Each scene shows the same named points in several views. A view is turned or mirrored, and shifted as a whole, has a little noise and may leave points out.
(in the rows, 128 means zero)

Scene 1
View 1
Z_904: [124  90 160 124 140 134 127 119 109  81 156 155 139 160 167 104 175  91
  91 114 142 132  95 187 113 151 190 125 193 157 140 132 101 120 135 165
 109 152 118  87 138 125]
Z_612: [112 116 171 154 138 126 141 101 103  98 151 144 117 144 161 139 139  85
 100 134 147 112 109 176 113 127 186 120 166 138 123 122 119 119 130 148
 115 181  78  77 143 132]
Z_234: [ 93 127 144 174 109 129 158  90 146 117 132 122  81 108 144 132 109  63
 126 141 140 122 118 172 148 133 156 137 118 127 114 108 124  84 132 129
 142 192  28  88 159 145]
Z_203: [123 102 166 130 141 131 130 119  94  80 172 153 140 159 169 119 165  93
  83 119 146 122  99 190 108 142 197 117 191 153 131 133 106 133 129 168
 106 161 113  87 134 122]
Z_562: [113  90 122 136 111 132 139 119 156  85 124 131 107 135 144  77 170  70
 131 118 126 157 104 192 160 163 161 142 163 157 146 138  95  84 133 156
 137 139  97 111 140 134]
Z_810: [ 98 126 139 181 109 130 154  99 138 101 137 129 100 120 155 126 130  64
 126 132 138 117 111 171 135 136 163 125 132 133 129 120 108 102 153 131
 138 180  47  97 151 136]
Z_850: [116  97 153 125 129 133 128 113 123  85 152 141 114 143 152 104 160  83
 110 119 142 134 104 189 131 145 179 129 178 157 131 122 107 102 120 160
 115 158 104  91 142 140]
Z_804: [ 97 124 168 143 122 129 153  85 123 112 148 127  95 112 143 128 116  74
 112 135 150 124 115 175 133 124 174 129 143 130 111 111 129  90  99 142
 116 184  53  75 152 151]
Z_309: [121  81 168  88 141 133 124 111 106  84 157 145 116 141 150  92 171  89
 102 120 150 146 109 191 125 137 187 137 201 156 129 120 115  94  77 176
  99 144 120  84 141 146]
Z_981: [106 106 141 154 116 135 151 105 143  97 140 129  96 123 143 121 139  72
 119 134 141 131 115 179 140 141 165 133 144 142 130 124 114  93 136 145
 128 174  60  93 146 138]
Z_657: [ 95 129 170 154 123 123 155  83 119 118 145 124  87 110 146 144 107  69
 114 143 148 117 124 174 136 120 173 128 135 127 109 100 134  91 110 133
 120 194  35  64 156 144]
Z_232: [ 95  98  99 157  77 135 171  91 205 109  93  92  50  90 113  71 127  43
 181 134 123 172 131 176 211 165 126 162 105 145 131 118 112  25 114 135
 158 159  35 114 161 155]
Z_924: [109 102 141 148 118 135 138 114 143  86 134 137 107 142 143  91 160  75
 118 119 131 142 107 185 142 157 167 135 161 152 138 133 100 100 143 151
 130 159  85 112 142 130]
Z_290: [128  78 153 113 133 142 120 129 116  70 151 152 138 169 161  83 192  93
 100 107 130 144  92 195 122 156 185 132 202 164 152 142  92 116 129 173
 116 137 134 102 129 125]
Z_227: [108 117 170 149 132 130 139 104 110  99 154 138 117 141 154 133 137  82
  98 133 147 117 112 178 115 130 178 127 162 142 121 117 122 115 122 153
 108 177  75  77 142 136]
View 2
Z_227: [114 140  69 132 131 123 126 124 121 157 124 133 145 108 110 109 148 166
 161 105 149 152 172 149 157 115 119 149 168 168 132 164  96 130 160 133
 180 140 129  97 134 140]
Z_810: [121 148  95 136 118 133 133 116 153 154 137 141  93  84 113 117 133 159
 152 125 148 127 177 147 142 128 121 153 156 148 150 166  99 135 174 155
 206 141 127 111  93 131]
Z_290: [ 86 134 109 153 117 100 107  75 119 149  96 104 165 115  91  83 104 132
 152  66 148 188 167 158 168 145 106 118 158 177 120 149 108  77 164  96
 144 123  83  84 144 180]
Z_309: [ 86 126  96 158 121  95  97 105 112 147 106  95 194 138  80  86 140 155
 153  59 151 183 168 149 196 128 101 128 152 184 115 141 111  97 151 109
 126 118  92  78 170 182]
Z_203: [113 141  60 130 130 118 131  80 106 158 104 129 152 115 105 114 131 152
 171  97 142 165 160 148 150 124 118 121 191 178 115 170  88 109 178 107
 171 145 126  98 125 145]
Z_232: [ 99 153 192 167  81 126 117 173 213 151 152 132  53  49 105  86 138 157
 103 117 156  99 209 142 172 149 120 207  91 123 190 129 134 150 149 201
 215 106  95 118  88 137]
Z_981: [109 146 107 138 119 121 122 126 152 152 126 131 109  91 106 112 138 160
 143 111 151 134 180 149 155 132 115 160 152 155 148 154 103 137 163 153
 195 133 117 101 110 137]
Z_850: [105 139 101 149 118 109 117 111 131 153 116 117 146 109  97  97 130 152
 152  87 147 158 172 153 169 131 111 137 160 170 128 151 109 112 164 131
 167 132 107  89 137 160]
Z_657: [126 140  75 123 131 127 128 165 142 156 150 140 122  99 114 125 176 189
 144 127 153 121 178 143 166 105 125 172 156 163 141 165  97 169 156 169
 200 147 151 104 119 119]
Z_562: [ 89 142 142 166  95 116 119 104 158 154 110 116 111  87  98  88 112 137
 133  85 151 150 178 154 167 153 109 149 135 150 149 144 113 108 159 135
 173 119  84  99 116 170]
Z_904: [ 95 132  89 149 123 101 112  92 115 151 104 112 160 112 105  96 121 144
 161  79 148 178 162 153 164 132 113 120 163 175 125 150 102  96 166 110
 152 133 109  86 138 164]
Z_804: [114 144  80 133 129 119 127 156 141 155 144 130 136 102 112 113 168 172
 145 115 154 132 178 142 175 114 120 168 150 159 141 161 101 159 156 171
 185 130 136  99 124 125]
Z_924: [ 99 142 118 152 108 113 121 101 144 153 114 129 116  83 102  94 116 144
 138  97 143 150 178 151 160 143 116 144 147 159 142 149 112 112 174 134
 182 124 101  98 113 155]
Z_612: [113 136  64 122 133 117 121 117 121 159 123 133 145 108 111 112 143 164
 157 107 145 150 167 149 154 117 116 141 172 174 130 169  91 128 170 129
 179 145 132 100 130 139]
Z_234: [125 150 106 133 117 131 135 148 158 156 144 150  92  79 116 118 154 174
 139 133 152 114 185 146 152 119 127 178 148 149 161 161 105 161 164 171
 212 142 137 110  98 117]
View 3
Z_562: [ 86 115 144 150 142 111 174 162 117 180 120 138 117 162 147 142 136  93
 119  79 110  81  89 126  90 167 141 156  77 117 143 188  87 152 148 157
 114 140 164 127 136 135]
Z_924: [ 85 118 149 142 123 115 160 143 116 177 108 138 116 146 144 140 155  98
 117  90 117  94  89 124  82 163 141 148  86 119 152 187  97 145 147 149
 117 130 133 134 141 135]
Z_850: [ 75 121 173 123 114 120 149 149 134 170 107 146 111 138 154 130 153 115
 112  88 124 104 110 113  85 146 144 158  84 130 156 212 102 153 156 144
  97 140 145 153 133 129]
Z_657: [136 138 169 148 108 151 131 135 127 143 113 162 115 103 135 113 169 141
 100 101 127 153 129 113  75 120 153 136 116 129 130 152 116 125 132 102
 111 109  87 143 119 151]
Z_804: [127 135 172 142 105 141 136 141 132 139 115 164 119 114 137 111 164 141
  96  95 122 147 130 110  80 123 153 139  96 131 137 165 113 129 139 107
 107 121 110 143 120 143]
Z_904: [ 38 109 184 106 118 109 155 135 152 174 106 146  99 146 166 136 160 114
 125  81 133  87  97 123  96 146 137 178  69 139 181 243 102 163 169 164
  83 149 173 177 147 104]
Z_227: [ 85 132 180 129  96 133 142 120 138 154 105 152 112 121 148 128 176 129
 106  95 132 124 116 113  78 126 144 153  98 140 158 203 112 137 149 123
  96 117 118 164 134 135]
Z_810: [117 138 153 152 107 132 154 121 108 163 115 151 115 124 139 146 170 112
 106 105 119 116 103 115  70 154 144 135 120 107 137 159 103 127 133 124
 129 114  95 135 137 157]
Z_290: [ 41 110 174 116 120 106 161 140 142 179 108 133  99 159 164 145 158 102
 125  78 124  76  92 121  87 160 142 177  72 132 177 247 102 161 172 166
  88 149 171 164 155 112]
Z_309: [ 63 114 179 116 122 115 143 168 159 155 113 153 103 146 155 111 147 130
 111  71 122 114 112 115  94 133 148 170  65 150 158 222 101 160 161 144
  80 152 176 156 120 112]
Z_203: [ 60 139 183 117  87 119 144  90 133 165 106 143 105 122 164 138 190 112
 113  95 133 112 110 116  72 144 137 158 100 131 185 230 121 139 162 140
  96 121 106 185 158 135]
Z_981: [110 131 153 149 118 130 150 142 120 167 116 153 118 131 144 133 156 116
 111  90 121 117 102 111  79 143 144 136 101 116 145 166 106 135 141 126
 116 123 114 133 135 145]
Z_232: [168 122 108 194 163 126 164 214  88 175 139 142 136 148  99 130 112 110
 103  86  87 104  92 117  91 167 153 122  87  97  83 100  78 138 112 123
 152 126 143  62 103 164]
Z_612: [ 86 138 182 124  95 131 144 113 133 155 103 153 108 120 156 131 169 122
 103  97 136 126 111 114  76 127 140 154 103 132 162 204 116 135 160 128
 101 120 105 166 141 140]
Z_234: [136 139 156 161 111 139 147 136 106 149 117 154 123 112 127 131 159 129
  98 103 116 133 114 115  74 134 149 127 118 112 120 135 108 124 118 107
 129 106  88 119 122 161]
View 4
Z_981: [ 97 120 126 131 146 141 132 118 129 107 138 147 154 118 105 139 112 127
 184 153 118 187 152 114 145 113 162 124 132 139  91 118 125 155 105 153
 121 141 165 123 107  97]
Z_290: [114 165 118 127 117 133 122 135 174 141 179 149  72 130 143 143 109 105
 168 135 116 194 111 133 170 161 155 159  89 119 103 122 125 144  48 170
 108 152 140  92  70  84]
Z_227: [105 154  99 137 125 134 123 111 141 113 155 139 143 120  91 159 114 120
 194 154  89 197 129 132 136 125 162 133 140 137 117 132 138 169  82 166
 126 166 153 122 119  91]
Z_203: [ 99 170 106 125 123 142 118 101 139 132 177 144 126 126 106 162 110 128
 197 147  79 209 115 139 142 132 152 154 116 128 133 131 168 167  55 183
 112 159 150 108 112  93]
Z_232: [ 99  51 159 143 183 133 157 149 132  83  97 146 165 110 113 107 109 126
 153 156 165 161 207  77 160 104 175  77 151 150  29 113  67 137 171 114
 138 114 180 140  84  98]
Z_309: [116 162  86 140 104 128 129 156 175 130 156 123  98 128 113 152 117  84
 155 145 119 184 115 133 162 154 151 134 123 130 105 139  95 157  72 147
 137 178 142 106  81  80]
Z_612: [106 154 103 128 128 138 125 108 133 123 162 139 141 121  91 163 115 119
 199 159  85 196 134 132 136 120 153 138 135 134 123 131 143 168  72 166
 125 166 151 122 117  94]
Z_804: [103 129  94 142 132 129 134 122 125 104 137 129 170 114  81 157 114 111
 190 158 100 185 154 128 134 110 155 119 160 147 111 132 116 171 112 147
 140 167 153 133 118  91]
Z_810: [ 94 110 132 130 155 144 130 103 115 108 142 153 167 111 100 147 110 136
 199 162 102 198 159 111 133 102 164 125 134 141  92 122 143 159 108 159
 116 137 168 127 119  99]
Z_850: [113 147 112 132 123 141 128 128 154 123 161 142 111 125 117 151 105 106
 174 141 108 185 126 129 152 141 156 139 121 129 104 129 124 160  80 156
 123 161 148 112  92  94]
Z_657: [ 99 127  99 140 144 138 130 115 115  98 134 132 192 108  67 162 111 116
 199 167  96 189 157 122 126 101 159 109 170 150 113 135 124 177 117 145
 145 167 164 143 133 102]

Which points are out of place in each view (at most two, in the order of its rows)? Write none if all are in place.
view 1: Z_203
view 2: Z_309
view 3: Z_904
view 4: none
